Each row is a point on a tangle of strands that fork and nearly touch. The rows are in no order.
In the rows, zero is written as 128.
Two points are linked if the straight distance between their rows is under 200. Some points are linked to none.
J602: [121 154 163 122 158  94 166 121  89 136 152 120 127 117 139 108 142 182
 130 145 115  71 127  82 181 161  79 108 139 100  78 147 142 120  85 118
  75 176 148  80 146 104 126 126  88 146 168 213 134  68  96 133 169 139
 110 174 159 147 162  44 182 115 147]
J654: [ 76 103 125 183 144  74 166 142  68 148 114 142 108 179  92 107 110 112
 155 112 156  81 129 129 114 100 210 139 130 127 130 114 108 104 158 118
 120 144 133 134 164 151  65 105 146 106  90 105 160 126  84 178  96  93
 164 100 126 134 109 116  69  83  80]
J186: [158  91  96 158  50 112 110 111 154  80 168 120 165 121 150 171 121 108
 133 146  98 176 141  81 123 143 147 151 139 139 143 105  74 143 105 155
 145  99 129 139  75 102 150 156 126 142 165  74  65 129 153 114 126 170
 125 126  78 154 157 157 116 169 227]
J509: [106 136 144  94 144 144 134 140 113 171  93 156 112 127 117  98 142 180
 154 104 170  87 113 157 129 137  87 144 139 118 127 134 176 103 114 132
  98 147 124 106 175 140 159 130 148 145 123 163 138 161 142 156 140 102
 137 156 172  92 129 118 148 122  70]
J680: [127 125 147 159 116 228 123 144 173 146 121 151  88 125 127  90 165 146
 101 120 168 174 135 182 149 150  89  94  86 126 125 188 165 100 141 183
 108 141 179 164 140 111 137 115 108 108 123  92 157 140 180 113 140 113
  90 100 177 133  69 179  91 112 115]
J928: [169 140 128  84 153 156  61 108 158 146 116 106 134 112 182 187 113 143
 170  82 188  75 147 161 125 140 105 133 149 130 170 114 160 130 113 163
 116 147  84 120 163 153 158 121 169 162 169 192 107 108 173 162  92  87
 105 157 164 175 129 166 122 144 118]
J841: [113 154 155 156 131 156 141 135 126 114 159 148 131  80  77  53 137 128
  62 118 129 181 101 149 140 110 152  73 122 105  73 163 109 128 168  90
 148  87 174 155  99 110  74 105  94  76 127  94 143 123  56  70 162 123
 142  98 153 117  92  80 147  95  97]
J42: [124 110 137 162  84 218 120 160 155 152  85 176  92 121 112  80 183 143
 123 119 162 150 125 174 119 141 110 123 111 138 133 175 137 112 125 135
 128 109 152 144 162 122 157 131 151 115  94  70 134 159 195 138 119 113
 124 110 153 121  63 212  81 142 105]
J583: [148 149 133 148 111 107 103 149 128 167  77 134 114 105 177 133 161 123
 130 150 146  69 121 101 151 142 152  85 128 155  94 146 108 155 150  85
 113 121  97 143 195 128  84 126 148 133 167 170  77  72 165 118 141 116
 131 149 177 195  97 142  74 124 186]
J515: [124 135 172 114 108 190 131 109 116 171  70 145 143  89  93  84 197 146
 146 135 103 126 100 108 151 112  89 134 141 118  87 119 168 143  49 107
 103 107 180  57 159 105 156 149 138 173  95 152 139 154 152 115 135  96
 111 159 130  92 136 139 135 115 105]
J47: [149 132  92  78 160  93  69  95 139 153 106  87 141 121 180 195  98 112
 168  99 162  82 141 142 119 126 158 152 129 137 171 107 148 161 151 139
 131 135  67 129 149 171 122 112 180 142 121 189 108 112 174 144  88 111
 122 144 139 156 132 172 101 140 136]
J456: [100 102  73 113 159  63 211 130  88 130 132  98 118 153 131 126  92 112
 107 170 139 124  97 127  83 125 122 101  72 144 127 147 179  93 172 129
 117 167 124 126 116 133  94 112 152  95  94 159 199  89  83 157 153 165
 164 100 142 127 127 102 118 119 132]
J743: [155 131 120  88  95 171 102 146 167 134  86 149 124 109 120 101 158 134
 107 138 112 160 102 150 129 129  90 129 125 166 101 123 138 149 130 108
 149  88 105 159 100 113 156 126 121 147 130 114 112 203 171 109 151 125
 126 119 109  88  88 154 165 147 149]
J256: [141 127 130 130 136 145 109  92 138 138 127 107 134 112 183 192 123 150
 177 102 156  74 144 137 120 128 102 140 128 106 165 135 155 107  81 175
  97 154 138  79 165 126 172 145 164 157 153 172 124  74 164 170 108 121
 101 141 178 174 175 175  96 130 121]
J503: [ 92 144 150 152 165 149 150  97 104 100 198 123 130 100  93  96 127 119
  63 105 125 176 117 152 121 122 154  94 105  89 120 165 112 109 159 115
 159 124 199 134 112 140  88 124  95  51 116  96 161  73  30  99 145 151
 133  91 154 135 140  96 132 103  78]
J943: [ 97 111 121 150  96 165 188 114  96 144 115 119 116 128  86  90 149  82
 114 154 114 184  99 126 122 100 137  86  81 135  97 147 162 127 122 123
 128 124 182 104 119  97  98 102 154 120  48 105 191  85  91 113 134 113
 142 100 120 136 100 150  86  95 136]
J352: [105 120 126 139 119 100 134 144  82 165  73 153 127 148  89 126 126 144
 190  93 138  73 125 135 107 103 146 168 154 118 142 106 115 133 101  79
 134 113 130  95 164 139 145 134 185 132  81 122 139 177 146 189  71  99
 169 146 120  90 111 163 111 140  80]
J733: [162  93 102 118 111  96 169 158 112 140  67 135 121 170 120 116 103 134
 171 161 123 100 130 117  82  80 134 153 166 162 131  76 122 128 120 119
 137 139  57 106 127 144 144 104 163 205 127 139 155 200 135 162  74  85
 193 124  80  97 115 125 112 114 100]
J291: [145 131 151 137 125 175  82 116 145 143  77 137 120 145 109 156 131 118
 191  88 128 137 170 156 119  94 148 169 174 111 176  97 116 146  98 164
 125 136 129 119 141 140 165 113 147 186 135 112 133 191 147 128  49  62
 113 130 101 115 132 185  85 115  84]
J941: [134 132 165 139  83 229 113 104 140 143  91 149 145  60 110  89 214 126
 102 135  97 166  90 119 136  99 113 127 126 123  83 146 153 153  57  96
 144  74 194  68 140 112 150 161 131 137  85 110 118 126 159  92 136 120
 113 132 131 111 121 173 113 124 112]
J340: [172 119 137 162 107 169 126 115 135 142  69 125 129 125 122 152 158 106
 171 160  83 147 143 101 115  79 147 137 161 121 128  97 115 149  74 153
 110 134 142  84 140 125 155 133 143 210 133 126 135 149 153  92  80  74
 119 128  88 134 155 159  73 102 134]
J398: [104 138 163 133 133 128 180 112  89 130 182 113 137 114 101 117 135 153
 108 140 114 121 123  86 175 150  99  93 110 103  78 141 130 118  93 132
 102 153 185  94 125  95 118 149  78 124 150 149 150  78  74 122 171 157
 110 148 144 138 145  62 181 120 148]
J474: [ 92 100  92 110 138  34 115 129 105 117 127 119 156 177 101 181  64 107
 178 105 134 107 133 114  98 116 166 204 137 129 174 106 113 133 148 101
 162 127  98 114  97 129 128 123 170  99  81 112 140 144 105 213  66 154
 177 127  82  82 128 158 114 150 134]
J117: [121 125 115 135 145  64 144 139 110 115 172  98 116 147 149 137  97 138
 117 137 150  82 136  99 139 171 135  82  95 139 117 151 115 106 167 128
 118 154 110 161 137 118  87 138 113  96 173 155 132  68  98 155 179 177
 133 151 160 192 119  93 144 142 174]
J692: [100 155 146 146 169  55 125 126  73 167 118 125 130 121 117 116 122 145
 147 107 139  50 141 104 164 123 185 125 158 102  95 122 102 139 154  76
  91 139 109 118 184 152  64 121 121 127 136 180 108 105 106 118 121  95
 130 165 158 152 139  60 132 107 115]
J547: [134 104  95 167  99  80 130 120 109 105 122 138 149 113 181 167 147 107
 124 147  93 116 120 112  58  90 176 173 148 110 171 118  68 134 127  75
 177  86 135  84 142 170 142 170 173 103 116  80  82 114 140 125  95 159
 175 101 103 129 177 162  62 153 121]
J102: [117 133 129 148 111 125  87 127 145 122 144 138 140 120 156 171 132 139
 140  92 148 100 150 133 123 140 153 142 144 122 149 130  98 129 142 133
 141 106 128 144 152 136 137 170 138 103 149 106  78 117 146 141 128 149
 115 133 159 153 146 159 107 163 133]
J697: [114 161 149 118 183  56  99 108  96 135 162 101 131 100 148 123 121 135
 103 125 123  75 152 101 159 143 174 110 144  93 108 128 101 142 152  80
 119 130 123 123 159 156  54 124  95 106 152 181  93  75  89  83 150 134
 108 166 150 166 164  52 164 137 139]
J724: [172  78  95 130  99  98 147 160 140  97  91 144 131 178 124 126  99 126
 145 169  89 143 134 117  73  89 139 172 175 163 152  76  86 139 138 115
 179 130  52 130  88 144 162 108 144 191 135  97 134 212 130 147  79 111
 200 103  38  84 119 134 103 124 119]
J138: [129 154 152 118 148 162  50 116 171 112 171 121 131 129 133 165 106 127
 148  66 148 146 176 161 154 156 137 153 153 103 184 120 117 136 125 174
 138 129 125 165 123 135 147 132 115 113 150 111  96 147 140 119 107 117
  75 146 118 132 143 150 148 151 110]
J571: [ 72 106 130 171 141  86 154 136  89 101 181 150 123 161 104 129 111 156
 125  98 138  98 141 127 109 137 152 155 133  97 141 142  84  81 161 112
 136 142 151 121 155 141 126 165 119  65 139  78 135 111  62 178 134 164
 157 108 153 117 154 105 120 135  88]
J362: [ 91 143 165 133 145 146 122 114 113 138 127 154 130 133  98 130 126 152
 171  89 131 115 142 144 140 116 121 182 160  85 147 118 129 112  91 127
 107 147 161  84 156 135 164 138 122 141 124 124 146 176 101 144  98 102
 112 138 128  71 174 112 150 119  51]
J729: [121 112 109 133 102  96 169 136 108  86 155 139 143 122 111 114 129 115
  80 174  70 181 106  95  94  99 127 131 128 131  93 124 111 119 131  82
 165 102 137  97  79 127 121 147 104 115 123  88 133 132  49  99 155 156
 180  99  89  84 171  81 160 120 133]
J165: [121 164 131   7 169 129  87  97 152 144 115 116 144  93 154 136 130 115
  96 119 131 139  85 152 133 143  76 145 114 145 140 116 194 164 116 102
 141  98 112 133  85 154 159 126 116 111  93 183 101 153 154  95 150 145
 108 143 124  70 134 117 212 153 115]
J659: [161 141 152 153 144 159 111 144 162 114 109 137 104 152 102 109 123 111
 129 138 105 175 163 146 142  95 154 128 158 132 119 108 114 133 152 155
 117 151 100 168 109 138 110  88  95 168 148 107 151 187 120  74 113  65
 108  98  87 114 119  96 127  81 101]
J370: [ 99  98 118 142  92 114 189 163  81 162  82 158 109 156  73  74 132 132
 156 127 146 115 103 132 108 115 117 129 102 152 116 122 158 121 112  99
 130 114 147 105 146 110 125 116 182 115  50 113 167 146 136 179 117 122
 182 137 118  93  75 160 117 143 117]
J886: [128 144 167  95 113 173 100  99 129 194  72 125 140  90 141 118 199 142
 145 124 132  85  91 100 171 147  82 118 135 137  93 132 176 152  58 114
  94 113 158  76 172  95 151 144 131 166 111 196 103 111 177 135 134 104
 100 174 169 138 116 157 120 126 148]
J568: [ 91 116 102  99 114  87 160 104 103 117 157 103 153 137 108 182  89 111
 151 122 128 128 122 105 123 138 109 166 102 123 139 124 151 118  81 140
 117 131 150  81  97  94 161 150 145 116  92 126 155  92 111 180 127 184
 130 129 111 106 161 147 156 159 155]
J447: [147 124 117 109 104 204  98 125 188  97 127 138 132  98 156 120 164 112
  75 143 102 207  96 164 118 127  74 121  91 153 112 152 167 137 117 139
 155  97 149 140  75 106 165 141  95 109 122  97 123 162 157  96 169 148
 106  94 123  98 122 167 150 130 145]
J414: [109 158 126  56 188  78 114 113 126 117 178  81 137 137 114 159  60 115
 139  95 141 115 150 134 157 162 128 146 122 111 165 109 149 132 118 146
 115 157 121 143  85 125 119 109 116  88  95 168 155 103 128 152 109 168
 101 169  97 106 146 102 212 162 118]
J860: [155 130 130 192 154 126 153 167 141 112 115 143  98 154 128 100 135 104
  98 175 107 145 153 130 129  88 189  95 150 136 104 129  82 120 181 142
 110 149 102 169 140 154  64  98  89 150 166 107 143 124 101  69 119  73
 124  82 114 151 113  65  78  62 108]
J959: [158 144 165 161 106 182 125 138 149 106 129 138 121 141  72  99 132 122
 137 131  88 210 155 128 169 106 120 128 135 117  87 121 127 133 108 156
 114 135 146 141  78 102 130 111  84 149 132  83 159 190 105  80 138 100
 106 115  76  99 108  95 161  90 131]
J625: [116 103 119 113  90 125 122  82 135 101 180  99 170 118 159 197 109 126
 157 117 120 129 134  95 130 136  88 166 112 124 151 113 140 119  50 181
 120 105 155  91  80  87 192 177 134 139 142 118 107  93 156 158 134 176
 114 132 111 143 177 168 157 164 176]
J979: [ 88 123 110  85 144  62 117 111 103 139 102 134 144 137 113 155  96 130
 159 106 129  93 117 135 107 106 141 209 144 118 147 110 124 145 131  64
 143 111 106  89 130 144 142 134 155 108  80 133 124 169 122 174  92 142
 161 139 109  56 150 142 149 151  92]
J122: [125 161 162 100 153 181  75  89 153 132 127 133 144  80 116 125 155 108
 109 105 100 175 122 152 146 112 126 151 136 110 128 118 154 159 111 114
 136 107 162 116 120 144 137 126 109 130  91 135 122 150 113  56 126  96
  86 125 114  90 159 129 159 116  87]
J517: [148 113  68 127 140  96 102 135 160  98 139 107 134 148 185 162 111  78
  94 160 118 158 142 128  77 126 185 137 124 153 175 123  91 143 208 135
 158 123  67 171 111 171  98 115 137 118 142 112  99 119 129  96 120 150
 128  87 106 156 142 139  58 126 159]
J664: [104 181 152  52 189 115 139 121 115 143 144 109 129 135  83 116  71 126
 139  94 143 127 128 156 169 153 100 135 126 108 158 105 191 133  90 144
  85 164 135 132  94 120 128  88 118 120  78 186 179 132 123 138 109 129
  96 169  99  70 129  78 215 131  81]
J240: [133  88 115 158  75 168 205 151 110 154  72 141  90 149 100  73 153 109
 131 176 120 159 111 131 101 104 119  91  94 157 107 139 153 113 120 141
 121 140 150 110 146  97 122  99 175 165  71 111 189 130 148 132 124 103
 151 112 114 127  80 165  72 100 127]
J667: [132 139 134 129 159  87  97 113 125 120 163 108 127 119 180 165 110 145
 133 107 148  61 163 117 143 155 154 113 129 112 144 136 108 122 149 138
 119 146 111 146 167 150 101 142 123 100 183 166  87  60 131 138 140 151
 102 155 174 197 153 112 126 147 147]
J166: [144 124 132 114 113 131 141 152 132 146 107 146 120 134 147 122 132 181
 152 131 158  79 125 124 131 152  69 119 144 135 113 130 149 101 108 137
 112 147 102 107 170 122 164 145 139 160 174 157 117 137 143 169 152 123
 142 154 164 135 135 122 148 136 118]
J980: [140 153 141  82 187  87 159 136 117 111 185  96 119 137 149 118  86 180
 112 136 140  74 138 123 165 182  65  96 121 114 128 136 152  98 109 147
 102 190 126 133 107 126 142 112  79 120 171 203 149  73 124 157 163 168
 114 176 153 137 160  51 227 139 125]
J916: [142  92 101 143 112  61 180 188  92 139  79 147 109 183 114  86 104 133
 140 170 128  79 120 102  89  90 154 120 145 172 107  87 104 120 172 101
 134 134  45 142 138 146  93 104 150 172 134 134 142 178 122 160 117  92
 200 120  93 115  91  97 110  99 114]
J676: [102 171 188 118 180 194  98 107 130 153 133 138 108 124  89  97 143 119
 137  77 136 147 149 174 157 129 127 149 133  95 148 132 166 130 122 149
 112 140 175 139 150 151 129 105 117 120  94 130 155 158 109  95 111  74
  75 128 132  97 140 122 145  95  39]
J795: [146 136 145 171  86 177 123 149 156  93 160 139 121 148  79 104 132 131
 112 126 116 202 151 128 175 148 120  99 116 125  80 149 103 121 133 160
 114 122 151 171  76  82 123 127  79 108 162  60 145 169 126 111 162 137
 102 119 102 116  77 106 157 124 180]
J671: [137 100 112 157  83  92 178 159 101 129 118 152 128 147 128 116 129 156
 147 156 113  92 127  88 103 124 127 119 142 134 108 113  98 103 111 103
 133 122 118  96 154 115 144 164 151 140 146 114 129 143 127 167 140 145
 177 145 124 129 140 114 125 144 142]
J24: [148 117 150 166 110 186 155 125 143  97 186 108 120 152 107 141 116 152
 145 128 131 167 163 107 171 152  77 106 120 110 124 142 128  96  80 223
 112 183 163 128 109  92 172 151  87 147 181  98 157 110 112 145 148 144
  93 135 125 164 128 120 150 111 148]
J636: [164 117 134 118 130 134 184 181 147 102 154 118 108 169 116 100  82 166
 135 155 152 126 139 119 149 164  55  71 132 144 115 126 155  95 124 183
  99 189  91 155  95  99 149 109 100 169 193 154 179 140  98 141 161 125
 142 152 132 145 116  67 198 115 149]
J96: [ 99 129 125 119 185  80 125 132 122 103 169 120 114 152 136 130 100 119
  97 115 129 121 135 149 110 141 150 130 126 114 151 135 122 114 194 120
 147 133 112 157 122 157  96 124 109  77 122 123 146 131  83 127 141 147
 134 116 139 109 148  89 152 130  86]
J911: [151 108  95 142  82 107  92 112 147 111 114 143 159  96 183 173 151 110
 121 143  89 146 125 122  76 104 161 183 151 126 179 102  70 168 130  89
 177  69 123 126 120 163 154 156 160 120 128  77  42 142 180  95  90 149
 148 114  96 129 157 191  78 172 163]
J932: [108 137 134 155 152  87 132 127  89 160 115 127 122 156 110 140 108 116
 161 105 135  84 150 113 136 100 197 136 159 116 127 105 108 134 143 123
 106 141 112 120 167 146  79 109 131 148 117 140 132 133 103 133  89  82
 130 132 127 139 134  99  99  98  97]
J917: [132 158 141 117 141 177  54  96 173 120 160 116 136  91 137 157 138  91
 106  92 120 184 149 153 152 144 148 140 123 119 149 129 124 161 129 151
 148 102 149 168 104 135 122 126  99  95 118 110  91 127 146  66 126 124
  64 127 109 131 136 155 145 153 142]
J613: [142 142 159 148 136 239 120 118 169 120 138 139 114 106 124  96 171 135
  87 132 118 202 127 174 154 128  81 106 101 115 105 168 171 119 109 173
 123 141 189 135 121 118 145 131  86 109 129 102 153 140 144  85 158 118
  74 101 149 121 125 143 128 100 103]
J995: [181 140 140 149 118 146 111 125 146 156  86 108 124 128 128 158 131 116
 181 139 120 118 164  91 146 110 148 114 164 126 128 101 118 152  95 169
  94 160 112 113 152 117 117 106 135 221 168 168 116 116 147  97  75  63
 112 158 117 183 132 140  84 100 170]
J707: [123 132 162 154 109 155 172 143 112 114 193 121 129 151  82 104 123 153
 113 128 129 161 145  99 188 161  91  82 101 114  89 144 113 108 101 177
 107 156 173 142 109  78 124 152  73 113 174  99 156 116  83 132 174 160
 100 145 138 154  99  84 179 119 163]
J532: [ 95 111 112 108 192  92 175 145 117 119 142 123 104 160 126 102 101 125
  93 133 146 139 104 181  86 133 110 115  99 129 156 142 178  98 191 134
 137 157 131 163 119 150 100  99 127  78  97 139 182 139  82 131 139 131
 157  93 153  96 130 104 136 105  74]
J539: [135  97 101 178  82  64 151 147  99 112 123 145 144 147 134 143 132 126
 137 159  96 110 138  80  91 114 180 146 158 133 133  99  60 127 138  81
 160  99 112 106 141 134 122 155 154 125 137  84  96 140 122 144 111 152
 180 127  91 132 140 123  87 151 158]
J161: [137  91 113 145  55 151 133 119 145  72 186 118 164 146 138 169 117 114
 143 130 111 181 131 100 129 151  87 146 110 145 148 121 123 118  79 195
 145 117 148 125  56  67 192 169 126 134 150  67 112 116 145 169 146 188
 126 119  79 139 132 175 130 158 199]
J297: [ 91 153 149  97 187 102 136 113 106 114 188 126 133 110 153 125 109 186
 108  99 149  71 133 146 150 164  93 140 120  92 130 152 144  98 136 121
 113 145 148 123 146 145 138 150  95  91 148 168 121  94 123 166 169 175
 103 152 181 120 175  76 197 155  93]
J537: [188 124 122 122 134 151 119 169 194  96 140 119 104 148 168 114 102 152
 115 153 150 129 134 136 144 169  76  68 125 163 114 144 130 107 146 168
 122 159  71 180 108 114 138 108  98 160 224 151 130 137 148 131 172 124
 117 135 144 164 113  98 170 126 173]
J910: [139 111  68 182 110  92 118 128 127 101 145 109 149 158 148 185 106  81
 148 148 129 148 156  97  90 130 216 145 142 136 187 113  64 130 162 162
 131 140  99 150 124 147 109 125 151 132 144  86 102  86 123 136  81 151
 136 105  88 188 127 163   8 133 173]
J708: [115 184 153  18 192 102 121 103 120 154 103 121 149 104 112 106 118 129
 112 119 121 123  94 149 155 137  98 140 135 131 126 106 191 165 105  90
  94 130 109 116  99 143 129  92 120 137  81 214 136 148 132  93 136 112
 110 161 112  57 134  65 214 131  95]
J839: [108 160 138  51 164 170  69  93 149 166 113 121 146  60 172 122 188 119
  76 113 147 123  66 161 133 134  94 122 102 148 111 150 189 147 131  74
 156  77 131 130 131 155 138 134 125  91  88 171  87 123 159  92 168 138
 109 121 178 116 123 143 159 153 104]
J952: [128 129  74  87 156  76 115 132 116 160  84  95 121 136 150 145 106 100
 139 128 158  97 114 148 104 119 155 120  96 174 147 120 161 161 201 114
 144 119  49 167 133 163  89  90 180 125  90 174 132 126 156 141 125 115
 148 121 138 144  92 157  96 122 133]
J720: [106 102  96 153 126  68 187 148  84 125 154 111 118 187  91 124  88 129
 149 134 156 104 131  96 117 150 147  98 102 141 124 133 118  89 165 146
 108 168 117 150 123 112  88 132 142 109 132 118 176  97  74 178 141 159
 162 130 133 160  89 103 109 124 154]
J262: [154 142 142 135 111 119 106 144 122 166  98 116 117 138 122 137 113 121
 178 117 157  81 153  97 170 142 146  84 134 143 107 121 120 156 126 142
  93 149  93 141 166 101  89  97 144 173 158 180 111 100 152 142 109  86
 125 171 146 192  79 141 104 120 188]
J843: [102 156 152  83 168 134  92 114 144 118 188 117 148 114 143 156 100 161
 134  74 156 106 146 154 149 169  91 161 127  99 162 121 154 117 107 151
 127 128 137 134 119 123 164 145 104  97 132 149 107 124 139 161 138 160
  83 157 141 108 163 120 198 171  92]
J204: [140 125  75  80 132  98  85 129 153 134 104 108 134 126 153 152 115  84
 112 133 136 135 120 145 104 135 171 140 112 169 159 117 117 184 211 104
 173  95  52 191 111 157  99  94 158 126 102 138  97 151 160 111 118 143
 136 101 105 132  93 171  90 149 165]
J894: [156  99 104 126 110 111  91 132 155  93 106 141 132 147 148 153 119 111
 132 145  88 163 148 136  80 101 157 193 172 140 175  93  74 154 155 115
 181 115  75 136 107 157 153 128 135 150 136  84  89 191 143 107  87 120
 161  99  65  92 144 155  96 128 123]
J359: [161 132 142 182 167 143 164 152 137  98 149 134  94 144 139 101 133 138
  79 170 101 146 147 125 141 122 128  69 129 120 100 149 107 100 166 150
 110 184 135 165 138 145  97 120  74 135 195 125 155 105  88  71 162 111
 112 100 151 172 150  58 131  77 116]
J788: [ 94 113 144 152  99 161 170 125 112 160 139 129 119 117 135 104 155 143
 109 133 150 122 109 124 147 155 103  81  84 130  93 170 152 107 117 138
 125 134 178 124 164  95 121 158 126 103 110 126 140  82 129 146 163 155
 130 134 190 167 107 153 108 134 147]
J895: [110 118  97 145 126 122 168 126 101 113 132 112 120 132  90  93 128  57
  85 159 103 206  93 137 103  83 159  81  95 142 107 134 138 136 171 110
 151 109 151 146  69 101  59  66 138 114  62 100 185 104  62  91 126 113
 152  67  96 125  82 115  84  82 130]
J754: [137 136 134  74 103 161 118 149 159 138 106 141 137 126 132 113 135 151
 135 138 141 138 109 129 143 145  53 119 126 160 103 117 176 130  89 142
 130 109 106 133 112 100 176 146 112 152 152 147 118 174 166 148 163 139
 126 147 135 100 108 134 188 148 145]
J327: [174 151 123  54 141 151  89 107 162 168  67 101 118 103 161 124 156  96
 114 159 121 138  94 125 153 137  99  96 108 178 101 116 174 174 129 119
 128 114  82 154 114 127 125  83 120 183 123 205 107 139 183  80 141  95
 104 138 125 138  95 137 149 118 181]
J215: [ 96 103 111 137 111 116 179  97  89 106 152 130 140 124 120 138 130 109
 108 151  93 157 107 107  88 105 120 149 108 111 120 145 126 104 100 103
 143 128 176  63 115 120 154 161 134 112  95  91 157  91  76 143 143 172
 157  90 116 101 186 133 131 129 119]
J579: [156 136 130 150  90 208 108 105 150 125  92 148 141  36 130  92 192 107
  76 152  89 187  86 125 108  70 150 117 135 130  79 154 122 158 101  78
 165  66 169  78 127 149 125 147 133 125  99  97  95 102 134  53 131 120
 133 105 119 119 139 161  94 115 117]
J689: [133 119 135 176  93 157 142 187 128 152  70 186  90 119 118  72 176 160
 121 127 169  89 113 159 105 142 140 113 128 151 122 155 100 117 151  77
 131  95 123 147 200 154 123 143 173 109 107  89 110 159 196 142 122 107
 155 125 165 142  52 173  79 151 104]
J766: [175 106  96 145  54 111  91 102 153 118 130 126 165  85 178 163 146 110
 134 160  89 159 115  82 115 119 157 161 149 131 148  97  78 173 101 127
 147  76 125 136  98 136 132 156 135 148 166  92  24 133 199  82  94 146
 118 136 104 161 157 185 100 178 233]
J248: [116 139 134 134 110 122 123 138 127 104 147 153 149 107  85  86 129 106
  78 140  87 189 105 127 123  98 153 122 134 125  86 129 105 143 157  63
 179  80 136 132  80 121  92 111 104  95 104  85 124 151  56  79 149 129
 165 104  91  81 114  93 165 109 124]
J115: [ 85 116 126 160 145  78 138  96 103  97 183 123 146 140 131 187 100 163
 158  86 133  83 156 122 124 123 140 185 141  64 153 133  85  84 101 142
 105 141 171  86 150 125 164 167 129 105 148 104 123 105  99 186 105 170
 121 125 149 128 199 119 135 146  99]
J825: [146 140 115 150 111 172  82 158 176 121 115 159  97 158  97 125 118 109
 140  95 167 146 156 173 132 131 164 126 137 150 165 146  88 137 190 165
 119 119  90 199 119 131 121  81 139 128 131  86 133 160 177 135  96  96
 109 103 116 137  56 179  67 125 141]
J153: [155 126 134 132 175 117 187 168 132 113 137 113  92 147 135  77 120 146
  86 172 112 140 119 142 135 151  80  56 112 130 103 143 153 106 160 152
 105 182 124 175 106 122 104  91  81 139 164 159 187 132  89  93 174 109
 132 120 152 137 125  47 176  85 124]
J238: [119 139 140  83 116 163  83  89 137 168  95 118 147  76 178 143 189 127
 122 126 130  99  80 126 128 132  90 138 116 145 117 135 165 144  91  99
 139  83 136  97 144 139 163 161 145 125 104 164  72 118 190 121 148 142
 114 135 168 132 141 177 126 159 133]
J120: [ 89 108  99 112 157  61  99 121 130  85 176 112 141 171 133 173  83 100
 131 100 131 135 141 135 107 151 162 176 121 120 188 123 110 125 187 125
 169 123 102 149  97 139 119 130 140  66 106  96 128 121  87 157 117 167
 138 117 100 112 134 139 123 150 128]
J587: [162 135 122 190  84 142 133 178 145 145  70 171 110 106 153 106 170 134
 112 158 149  90 120 118 118 132 169  87 133 158 109 156  61 137 156  78
 123 102 107 160 198 137 106 149 149 124 146  97  86 107 190 128 129 120
 137 131 162 176  68 156  48 144 160]
J332: [ 96 128 147 158 138 144 140  89 109 124 170 125 144 110 148 169 134 176
 148  93 135  73 145 127 139 126 104 153 128  76 141 144 121  92  76 159
  92 139 188  80 173 114 170 175 122 125 149 137 108  71 137 177 133 158
  93 140 187 152 192 137 124 138 113]

Follow the links from the first point to the second, and from the first to the third. Name the last point that the two ways share.
J733 / J96 / J414: J138
J689 / J248 / J664: J166
J122 / J24 / J96: J138
J932 / J115 / J161: J667
J680 / J729 / J474: J166
J664 / J362 / J795: J843
J654 / J456 / J911: J667

A fork is a point with three links. Follow the links from the first point to the second and name the forks in between, in order.
J262 / J671: J166
J240 / J47: J96
J932 / J262: J667, J138, J166
J733 / J932: J911, J166, J138, J667
J568 / J102: J911, J166, J138
J894 / J795: J911, J166, J138, J843, J707
